Each row is a point on a tangle of strands that fork and nearly touch. The rows are in no order.
Two points are linked if the straight distance between their rows is under 80. Some points are linked to none.
K572: [ 24 -10  36   6  13   9 -15 -21  16  -7  -9  36  12 -43 -25   1   7 -42
 -15  10  29  26]
K263: [ -1  25  -4  -9 -21 -13   9   0  -4 -26  40   4  -8 -24  37 -20  27  40
  45 -21 -17 -72]
K788: [ 32 -27 -25  29 -16  22 -40  30 -40 -15 -17   3  30   7   8   5 -23 -57
 -23 -50  10 -13]
K965: [  1  55 -27 -30  -2  10  12  -8 -15   7  35 -31  20 -18  21  -3  23 -17
   6  24  10 -39]
K235: [ 35   5 -10 -26  40 -19   5   2 -19 -21  24   3 -17  10 -17   7  -5  19
  17 -54 -19 -38]
K570: [-18 -55  42  10  14   7  27  29  32 -13 -14   3 -20  21   7   6  33  39
  37   2 -27  34]
K581: [  6 -27 -16  21 -22  24 -24  21 -49 -27 -30  55  33  32 -39  20  35 -27
 -20  31 -37 -27]
K458: [  6  30 -13 -22  24 -46  -7  10  10  -9  34   5 -10  -5 -16 -15  -1  26
  19 -12  -4  28]
K326: [-29   3  34   7  11  16  33  -1  30  19 -16 -10 -37   3 -29  -7  -1  26
  16  36  15  24]
K81: [ 65  -4  -8 -51  42  -5  -1 -13 -21   2  31 -16  23  16  12 -51 -37  -5
  26 -20 -19 -22]
K577: [-43  22  -5  24 -30 -11   3   6  23  32  -8 -33 -14  -2  -6  24   5  36
 -21  18  -3   7]
K274: [  4 -28  10  17   5  10  28  15 -11   0 -40   3 -26  -8   1  22 -25 -12
  10 -55 -15  12]
K734: [-15  32 -67 -25 -27  -3 -21 -14 -30  13  20 -33  15  16  -1   3 -17   6
 -49   3  14 -42]
K212: [ 47  -2 -19 -40  30 -31  -8 -18   0   3  23  11  40 -13 -24 -39 -30 -15
  14 -17  20  21]
K726: [ 14 -21   2  10  -5  -1 -18   3 -30 -14 -36  -5 -13   9  -7  43  -4 -55
 -23   2  -1 -16]
K505: [ 36 -13 -10  12  16  20 -76  -7 -18 -23  -8  33  35 -29   5  -5  -3 -44
 -26 -29  34   4]
K631: [-39  -3  35  26 -10  24  38   6  26   5  -2   1 -27   6   2   5  27  83
  26   5 -14 -36]
K599: [ 51   4  -7 -30  28 -26   2  -9 -11 -37  31  11 -16   8  -6 -14   7  33
  40 -46 -16 -64]
K479: [-29  30 -32 -16 -15 -11  24 -12  -5  17  21 -23  13 -11  67 -27 -14  19
  24 -17  -8   0]
K803: [-28  29 -23  -8 -17 -35 -18 -26  12  -1  17  18 -17  11  -4  -8 -12  12
 -30  24  20  34]
K146: [-24  45 -26 -11  -7 -28  14  -7  11  -1  35  -3  10 -12  45 -38  -3  33
  34  -3  -2  32]
K372: [  1  50  -9 -15   9   9  14   7  -6   1  48 -19  10 -12  -6   4  38   7
   9  28   4 -32]
K619: [ 18 -24  53  13   3  56  50  15  -4  -8 -55  17  -6  -5   2  17  18  -5
  23  -5  -9  18]
K96: [  6 -36 -23  -2  -7 -20 -31  14 -40  10 -12 -26  -8  30  -9  24 -48 -31
 -49 -34   1 -16]
K785: [ 13   8 -14 -27   8 -14  17 -35  11   4  10  -3   7  21  17 -57 -46 -32
   5  12  20  28]
K514: [ -4  12   0 -14  13 -14  27 -29  21   8  -8  14 -15  -6 -21 -36 -35 -27
   2  19  30  25]
K148: [-10  43 -36 -27 -18  10  -8 -55 -11   3  17 -11  22   5  45 -20  -2 -26
 -22  42  31 -18]
K34: [-14   3  32  -7  20 -15  -5   0  49  -2  41   4   3   8 -22  -8  33  17
  -5  48  14  23]
K423: [-45  33 -25  14 -33 -24   6  -7  23  25  -4 -14 -20   2  -4  -2 -19  33
 -17  15  12  25]
K182: [-10  13   3  30  -1   2  22   7   1  12 -35 -35 -38  23  -1  49  -5  21
  -3 -18 -21 -22]
K920: [ 11 -38   1  20   3  15  15  20 -21  16 -29  -7  -2   4   1  14 -51 -26
 -12 -72  -8  -3]
K816: [-29  47 -38 -17 -14   6 -24 -56 -14   9  13  14  12  -1  18  -9  11   2
 -32  51  19 -17]
K386: [ 32  17   4  -6  -8 -31   7  -5   2 -45  33  14 -25   2   8 -17  15  42
  43 -35 -11 -72]
K245: [ 31  -7  18  29   4  28 -34  -8  13 -13 -19  29  20 -32  -2  -2  -7 -52
 -14 -19  38  19]
K431: [-14  15 -20 -14  -8   8  23 -23   3  25  17 -34   7  16  79 -39 -40  18
  10 -17  -1   5]
K370: [ -8 -54  43  11   2  20  23  28  20  -4 -27  12 -15  -9  -4  -4  20  18
  40  -5 -19  54]
K500: [-25  33 -10  10  -3   7  36 -12  13  12  -4  -6 -29  -8  27 -26  -7  35
  39  -5  -7 -40]
K750: [ -4 -24  -5  -8  13 -15  19   1   7  19 -12  12  -9 -17 -18 -27 -53   4
   5 -58   4  30]
K60: [-16  31  -7  -7 -10  -3  21  11 -17  -1  42  -2   3 -25  13   5  37  45
  31 -10 -31 -61]
K428: [-18   0  15  -1   4   1  26 -17  16  17 -31   1 -34 -11 -34 -11 -29 -16
  -4  21  32  23]
K620: [ -2  17  13 -10  14  14  -1  23  10  -3  58 -20  14   3 -15  26  59  29
 -10  29   3 -20]
K487: [ -6 -22 -10  18 -32 -12 -27  32 -11 -14 -30 -12 -17  33  -4  34  19 -23
  -7  31 -38   2]
K531: [ 26 -36 -34 -32  13 -13 -67  13 -50 -38  -7  12  -2 -22  -5   6  -6 -23
 -41 -18  11  12]
K261: [  0  18 -19 -19  -1   2  21 -32  11  15  13 -28   0  32  53 -50 -50 -12
   5   5  15  24]
K556: [ 13 -23  64   8  23  42  49  -5  16   1 -26   6 -15  -1 -29  18  18 -11
  12  28  13  18]
K819: [ 10 -10   2  48 -16  45 -22  -7 -35 -14 -55  39  19   1   3  14   6 -66
 -18  18  -3 -26]
K622: [-22 -46  28  12 -19   1   0  26  24   3 -32  -1 -23  -4 -10   2   4  -4
  10  22  -9  60]
K496: [-42  13   3  -8  -7 -11  27  23  -6  19  49  -5  22 -25   4   9  42  55
  22  10 -32 -30]
K461: [ 48 -10  11  10  13  11 -10  18  -6 -18  -8  13  23 -29  -3  22   8 -24
  15 -49   2  21]
K689: [ 20  -1  -8 -25  29 -51 -11   9   1  -3  17  11  -1 -19 -21  -6 -13  21
  23 -46 -10  32]
K406: [-27  -5   6 -16  -2   5 -23  14  19   1  57 -11  23   2  -8  22  67  29
 -30  43  13 -10]
K47: [-39   4  15  11   0  -4  15  28  25  16  42 -10   2  -2   4  19  39  62
  11   2 -22  -5]
K870: [ 24 -20  13  22 -14  40 -18   8 -34 -30 -33  44  33  11  -9  20  36 -55
 -12  35 -18 -21]
K149: [ 14 -27  55  11  10  30  10 -14  15  -6 -22  23  -3 -22 -23  15  17 -43
 -13  35  20  13]
K256: [ 28 -11  13  -9  25 -25 -11  14   1  -8   7  10   5 -30 -22  14   5  -7
  17 -35  -4  34]
K658: [ -3  43 -18 -34  -4  12  17 -28  -8  12  27 -36  24 -12  57 -12   9 -28
  -3  23  27 -17]
K980: [-20 -36  -8  14 -32 -15 -41  20 -10 -11 -33  19 -11   2  -4   8   6 -32
  -8  25 -32  28]
K183: [-25 -35  17   7 -21 -21 -32   6  16   0 -21  14 -23  -2   1   3   5 -14
 -18  33  -9  50]
K11: [ -1 -39 -11  17 -30   5 -15  22 -20 -22 -30  21  14  46 -25  24  32 -26
  -7  44 -43 -16]
K226: [-13 -10 -25   2  -5 -21  -3  -3 -10  32 -12 -30 -14  40 -15   5 -68  -6
 -44 -25   1 -12]
K352: [ 21 -13  39  32 -13  60  36  12  -8  -8 -64  11   8  -4  -2  24   7 -45
   2  13   9   9]
K302: [-13  31   0  -8  17 -27  18  -8  28  -9  15  12 -15 -14  22 -54  -8  40
  53   4  -4  26]
K933: [-16  24 -49  -7 -15 -18 -18 -13 -11  20   8 -28  -3  34  -7   3 -38   1
 -45  -7  13 -25]
K760: [ 10 -42 -10  25 -14  11 -13  17 -32  14 -28 -14  14  11   2  17 -53 -50
 -36 -50   4  -9]
K690: [-31  -8  11  -6  -5 -16 -31  13  39   2  46  -3   8  12  -1   9  44  30
 -26  38   9  28]
K440: [ 58  13 -13 -54  49 -21  -3 -23  -2  -6  29 -13  28   6  15 -47 -20 -16
  34  -3   8   2]
K515: [ 64 -16   2 -26  33   7   2  -6 -23  21  26  10  40  -5 -22 -40 -50  -8
  11 -46 -18 -23]
K19: [ 14 -12  11  52 -24  54  -1   4 -11 -13 -62  22   8  -5   2   8  -6 -59
 -10   7  21  -4]
K799: [ 52  -1   1 -26  28 -29 -28  -8   5  -1  15  23  34 -46 -35  -1  -2  -9
   9 -16  31  35]
K866: [ 49 -12 -12  12   1  17 -22  32 -32 -28 -12   2  28 -10  -2  23   3 -45
   2 -48   2   4]
K712: [-45  11   6  26 -32  -2 -29 -28  24  25 -25 -22  -7   2  -3  22  14  28
 -44  45   0  -3]
K927: [-14 -18   3  24  -6  -4  20  19  -7   7 -51 -19 -45  13   2  36 -19   7
  11 -25 -26   9]
K939: [-26 -24  40  19  11  -1  18  26  34  -7  11   1 -24  19  12  15  33  64
  23  -6 -26   3]
K632: [-30  17  19  38 -11  23  37   0  14  26 -26 -33 -21   5  -6  32  18  59
   6   3 -20 -30]
K861: [-39  38 -16   7  -6  -4 -34 -53   3  20 -16  10 -11   5   2  11   0  12
 -48  45  10 -13]
K74: [-36  -4  34   8  14   5  26   6  54  14  22  -6  -9  11 -15 -12  22  36
   9  44  15  25]
K963: [ -7  39 -22 -17   2 -28 -11  -1   6  -2  33  -4 -12   7 -13  -2   3   7
 -13  11  13  10]

A fork is a point with three links. Follow the links from the first point to the second and name the forks in between, in order.
K182; K183 => K939
K799; K372 => K256
K256; K182 => K760
K712; K920 => K256 K760
K370; K788 => K939 K760
K440; K60 => K256 K760 K939
K734; K496 => K760 K939
K933; K515 => K760 K256
K183; K689 => K939 K760 K256

Follow the links from the first point to the second, and from the first to the third. Name the last point that the two ways share.
K212; K386; K803 => K256
K386; K19; K866 => K939
K352; K60; K274 => K939
K734; K658; K939 => K760
K182; K803; K81 => K256

Name the points in between on the shortest way along the links from the first point to the second, in order.
K386; K788 => K263 K60 K496 K47 K939 K631 K632 K182 K927 K274 K920 K760
K34; K146 => K74 K326 K428 K514 K785 K261 K431 K479
K261; K816 => K785 K514 K428 K326 K74 K34 K690 K406 K620 K372 K965 K658 K148
K788; K861 => K866 K461 K256 K689 K458 K963 K803 K423 K577 K712
K487; K927 => K980 K183 K622 K370 K570 K939 K631 K632 K182
K352; K570 => K19 K819 K870 K581 K11 K487 K980 K183 K622 K370
